Points on a hilly landscape, in no order, each with its height.
A ball rolls from a point to whichever of its 2 nearest points has the largest drop for the distance, and stops where none of them is lower. Distance is the straight distance between rows; heights are no part of it.
Q761: [-31 -25   4 -11  -4 -29  24  -2 -32  12  16  -3  -1  10   4   8  31 -19
   3   0   0]  (h 5.73)
Q934: [ -5  29 -12  17  24  27 -13 -10  24  21   1  11  13  -8 -10 -11 -16  -5
 -12  -3  17]  (h 4.78)
Q39: [ 28  21   8  10  -4  -9 -17  24   4 -15  -6 -19  12   1  20   5 -26  14
 -19 -12 -18]  (h 5.26)
Q472: [-16  10   6   3   7  -1  29 -34  16  12  -9  -1 -11   9  -8  14  18 -11
 -21 -24   0]  (h 4.07)
Q799: [  2   6 -18  -1 -18   1 -22  11   2  13  -1 -16   4  -1 -17 -16  -4   3
  32  -2  -4]  (h 6.18)
Q37: [-10  12 -23  25   7  21  -5   5  24  -9 -16   8 -11   8   0  -1 -28   1
 -13  -8 -20]  (h 4.12)
Q21: [ 25 -15  22  -6  11   7  12 -22  10 -15 -11  -4  10 -17  15   2   4   0
 -10   2  33]  (h 4.08)
Q337: [  9  -6   2  -6 -22  11  12   1  -2  -9  10   4  -4  12 -13  10   6 -10
  13  -2  -8]  (h 2.82)
Q178: [ -2 -13  17  16  -9  -2  12 -13 -26 -11   3   6  28  -1   3   0  -9  -2
   0   7 -10]  (h 5.43)
Q911: [ 33   1  32 -11   0  -1  26 -12   8  -5   2 -22   8  22  15   6   6 -15
  -8  -5  11]  (h 4.13)
Q589: [ -5   7 -24  16  -3  -1  15 -15 -29   0  -9 -10   8 -11 -12   4  14  -6
   3  -6 -11]  (h 5.24)
Q730: [-28  -8   1   5  10 -10  27  -5  16  14 -15   5 -17  10   0  11  26   5
 -17 -12  -4]  (h 3.72)
Q788: [-18 -14 -12   8  -8 -19  28 -12 -30  15  -3 -11   9  11   0  -4  20  -7
   3  -7  -5]  (h 5.49)
Q715: [ -7   4   7  18 -14   7   9   1   3  -8  -3   2   3   3 -14  14 -28   1
   0 -23 -34]  (h 2.87)
Q618: [  1  -5  -8   7  -8  -4   1  20  10  -6   0  -6 -22 -13  -9  16 -17  16
   5  -6 -19]  (h 2.76)
Q140: [ 23  11   2  11  -6 -10 -17  14   9  12  -9 -26  14  -7  10   1 -11  27
   0  -5  -1]  (h 5.74)
Q379: [-40  -4  -6  -2   8 -22  -1 -13 -32  13   8  16 -21  -2   7  -5  26  -4
 -18   4 -19]  (h 2.62)
Q432: [  4  -6 -16  10  -5  -6  -2   7 -10  -8 -15 -12  -7 -22  -4  17 -12  12
  21   0  -1]  (h 3.28)
Q578: [ 15  15 -28  10   2   3 -14  12  -7 -26   0  -6 -30  -1   3  17 -34  -3
  -5 -15 -24]  (h 4.60)
Q250: [ -7  -5  -6   3  -3   8 -29  -4 -12   9 -10  11  10   5   0 -35  -3  -1
  17  25  -1]  (h 3.76)
Q241: [-12  15 -28 -13   0   7   0  14  -6  -2   6   3 -38   9   1 -10  31  -3
   2  13  15]  (h 1.93)
Q951: [  9 -35  38 -10   2  -3  11   5  -6 -22  21  -1   5   6  15  11  -3   2
   4  20  17]  (h 2.86)
Q10: [ 21  -1 -20  13 -11   7   4  15 -18 -35 -11   0  -4  -4   8  23 -37  -7
   4  -3 -21]  (h 4.18)
Q851: [ -2  -1 -11 -11   3 -11   0  17  -8   6   2  -4 -10  14  13 -14  33  -7
   7  22  21]  (h 1.88)
Q946: [ 18  31 -15  -7   4   6 -21 -10  -1  -3  -3 -11  -9 -10  -7 -10   4  -1
 -11  -6   6]  (h 1.95)
Q878: [ 30   9  -3 -20  -2  -4 -12  22   7 -11  22  -2 -19   4   3  -7   0  23
  -1  -2   4]  (h 4.14)
Q493: [-10   8 -22  -7   2  11   4  18  30  23  -1 -18   7  14   9 -27  11  -1
  23  14  29]  (h 6.43)
Q76: [-13  -8   4  -5  -1 -18 -23  23 -30  10   1  -2   1   0   4 -13  22   2
   9  25  10]  (h 1.35)
Q727: [ 28  13 -10   1   1 -15   2  28   5 -17   4 -18 -13  -4  17   4  -8  17
 -17  -4  -5]  (h 4.67)
Q434: [-24 -15 -17   9   4   4  12 -13 -26 -18  11  21 -15   7  -5   3   3  -6
  -5  16 -16]  (h 2.16)
Q933: [  6 -13  34  16  -3  -2 -17  -5  -5  -5  -1  -7  30  -6   4   3 -13  16
  -2   4  -8]  (h 5.87)
Q399: [  5  18   0 -12  -5  22  26 -14  36   9   5   3   6   6 -13   5  -3 -31
  11 -14  15]  (h 3.57)
Q262: [ 11   5   3 -16   3 -23  -3  15 -13 -13  28  -5 -25   3  -2  10   8   7
  -6   3 -10]  (h 3.61)
Q355: [  4   6 -15   4   7  26  -4   7  31  19  10  -1  10   6  10 -29 -11  -6
  18  22  33]  (h 6.53)
Q563: [ -9  13 -21  10   2   4  -1 -15  -2  14 -18 -16  13 -11 -17 -12  10  -6
   4  -6  -1]  (h 5.06)
Q236: [ 26   5  19  -5  14  14   7 -24  12   6  -4   2  32   2   9  -9  -4 -14
 -11  -1  25]  (h 4.26)
Q419: [ -9  -3   4   5  11 -11   0   1  -9  15  -1   9   5  -4   1  -7   8   9
 -13  10 -10]  (h 3.56)
Q428: [-20 -22  19 -21  -5 -17  18  11 -21  13   7 -11  -7  15  20   2  28 -15
  19   8  19]  (h 5.93)
Q43: [ -2  -2 -13   5   8  -7 -32 -14 -17  -9 -13  -5 -21 -11 -23  10 -22   0
   2 -17 -26]  (h 1.71)
Q74: [ 13   4  29   4  15 -10   1 -29  -4  14   6  -6  37   2   6 -14   2  -1
 -21  -7  10]  (h 4.46)
Q921: [  0   3  17  18  -2   5 -18  -1   3   3  -9  13  27   2  -2 -15 -25  13
  -5   3 -19]  (h 6.24)
Q73: [ -4   9  25   0   1  16 -11 -12  18   9   5  12  33   3  -7  -8  -7   1
   3  -8  -4]  (h 6.52)
Q810: [-41 -10 -12 -23   4   2 -11  16 -20 -11  15  23 -40 -14   2  14  12 -16
  -3  15  -2]  (h 0.93)
Q713: [-25 -13   3   0 -12  -1   4  13  11  -9  10   0 -14  11 -13  28 -15   3
   7  -7 -32]  (h 1.91)
Q453: [ 17 -20  25  -9 -17   7   4   6  -3 -19  18  10  11  10   1   8 -12   5
  15  11  -5]  (h 2.18)
Q574: [  8  27 -23  24  24  17 -17  -4   5   3 -14   7   4 -12  11 -15 -17  -5
 -18   5  -1]  (h 4.59)
Q118: [-13 -13  -8 -13  14  -4   8   8 -23 -17  19  22 -28  -4   0  14  11 -16
 -15  22  -1]  (h 1.51)
Q344: [  6   3  15 -11  -8   9  20 -11  44   7   0   0  -8  11 -10  14   4  -4
  -6 -20  10]  (h 3.81)
Q917: [-37  -3 -24 -10   4  -5  -6   3 -19  -1  -6  12 -35 -25  -5   7  26  -9
  -1   4   5]  (h 1.43)
Q590: [ 18  -7  16  -7 -27   1  -7   4  -3 -15   9  -7  26  -1  -5   8 -27   8
  17 -18  -8]  (h 1.32)
Q314: [ 21   3   7  -4  -4 -24  -4   6 -26 -10  10 -17  -4  -1  -7  21  -2   7
  -7 -10 -17]  (h 3.04)
Q663: [  2  18   9 -13  22   1  -3   0  38  11   7  16  -4   1   3  -8   4  12
 -14   4  23]  (h 2.67)
Q866: [-20 -33  22  10 -15 -18  -1  -6 -22   8   3   7  19   6  -2   1 -15   4
  12  -3 -26]  (h 4.91)
Q199: [ 14   9   7   8  -3 -19 -28   0 -26 -11  -8  -7   6 -12 -13  11 -18  10
  -8 -19 -23]  (h 2.36)
Q136: [ 26  28 -14  -9  16  17  -3   7  42  11  13   4 -10  12  16 -13 -19   1
 -20  -8  20]  (h 2.63)
Q214: [ -3  10   1  -7   6  13 -29   0  13   5   8  21   8   1  -3 -26  -7   6
  -7  19   4]  (h 3.46)
Q617: [  2 -16  22 -17   1  -1   2   6 -13 -19   6  12  -1 -22   4  16   0   9
  -1  18  12]  (h 3.41)
Q70: [ 16 -25  21  -6  -2  -6  17  -9 -12 -14  -1 -11  13 -29   7  22   7   3
  -5  -3  20]  (h 3.83)
Q856: [-20 -16  -5   0  -7 -15 -17   8 -28   8 -16  -4  -6 -13 -10  -5  11  -1
  24   8  -4]  (h 0.72)
Q44: [-14  11  -3   1  14   0 -10   0  12  -2   7  21 -18   0   0 -15   9   5
 -13  11   4]  (h 3.09)
Q646: [-36   1  -7   4  11 -10 -20  13 -25   8 -12  14 -28  -9  11  -8  28  -7
  -7  15  -9]  (h 1.98)
Q916: [ -2  -2  25 -18  10  -5  19 -19  29  10  -6  16 -15   5  -2  13  13   0
 -22 -15   9]  (h 4.09)
Q780: [  4  -1  -2  23  -3  11   9  10  16  -8  -9   9   5  11  12  11 -18  10
 -12 -15 -21]  (h 3.62)
Q688: [-21 -20  21   3   5  -8   8   0   5  12  -8   7  17  -5   3   0  14  13
  -3   6  13]  (h 3.82)
Q208: [ 41  -6  16 -11  -7  14  11 -16  -1 -12  14 -15  21  21  19  -4   8 -14
   7   6  23]  (h 4.35)
Q189: [  0 -21   7   0  -5   8  19  -1   9  -1 -14   7  14  -7  10   0   8   3
  14  18  21]  (h 3.45)
Q439: [  1 -13  17  16 -26  -1   6  10  -8 -10  -2 -10  21  -3 -11  24 -21   6
  12 -12 -23]  (h 2.23)
Q285: [  2  -8  -8   5  -2 -23 -35  -8 -27   5 -22  -8 -11 -19 -19  -1 -15   6
  25   0 -15]  (h 1.27)
Q877: [ 34   1  14  -8  -1  -4  28  10  16 -14   7 -16  -1  18  21  25  -5  -2
 -11 -15   6]  (h 3.77)
Q842: [-19  -5  -1  -8  -7  20  27 -13  26  15 -11   6  12  11  -8   7  10 -20
  23  -5  19]  (h 3.38)
Q459: [ -8  -7   5   1 -16  12 -20 -14 -21   1   0  19  22  12 -14 -29 -10 -12
  13   7 -25]  (h 4.06)
Q548: [  2 -20   5 -16 -15  21  21   2   7  -2  -1   3   8  10  -9  -4   8 -11
  30   1  19]  (h 3.17)
Q183: [ 21  28  -3  -2  17   4 -15   2  24   9  10  -8   2  -3   2 -11   4   7
 -17  -5  20]  (h 2.30)
Q451: [ 24   1 -15   9  -8   9   5   9 -19 -20   1  -8   5 -10  -1   4  -9   2
  -2  -3   0]  (h 3.70)
Q312: [  1  17 -29 -12  -4   7  -9 -11 -13  -5   4  -1 -20 -11 -13 -11  26  -9
  10   2  14]  (h 1.63)
Q303: [ 17   3  -7 -12  -2   7  22  16  25 -16   5 -11 -20  10   6  16   5   5
   6  -8   4]  (h 3.30)
Q62: [ 23  11 -17 -19   8  10  17   1  41  -7  -1  -1 -23  11  21   4  -5  -3
 -11   1  17]  (h 2.94)
Q455: [-14 -19  11  -7 -15 -14 -22  -1 -34   2   9  16   7   0 -14 -11 -16  -5
  14   7 -17]  (h 4.43)
Q895: [ -7  26 -19  24  16  20 -24   3  31   9 -13  12  -2   3  10 -21 -31   8
 -14  13 -13]  (h 4.39)
Q936: [ 11  10 -25  17  -8   2 -12  18  10  12 -27 -21   8 -12  -7 -10 -10  19
  18  -7  -1]  (h 6.01)
Q297: [-20  20 -27  16  14  26   2 -13  17  23 -13  -4  13 -14 -19   0   0 -11
  -2 -12   9]  (h 4.92)
Q309: [-26  -7   7   7  14 -23  14 -21 -10   9  -1  17 -14  -6  -6   1  29  11
 -31 -11 -10]  (h 3.20)
Q135: [-12   4 -19  -8 -13  -1   3   8  11  16   2 -14   1   7 -10 -13  23 -11
  30   1  12]  (h 6.32)
Q449: [ -9   1  25   1  14 -27   9 -25  -2  26   4  -4  20  14   3 -10  22   9
 -13   1   6]  (h 4.70)

Where does a ball stop that starts at each point below?
Q135 | Q856
Q472 | Q810
Q589 | Q590
Q208 | Q312

Call two points neighbours if one is among the 2 nearest of the other. Go from one point of each pair to the other, from neighbour to neighbour, staying as low as possible. Name the highest point that can't be avoided.
Q713, Q44 | Q688
Q590, Q713 | Q715
Q856, Q810 | Q916
Q856, Q312 | Q241
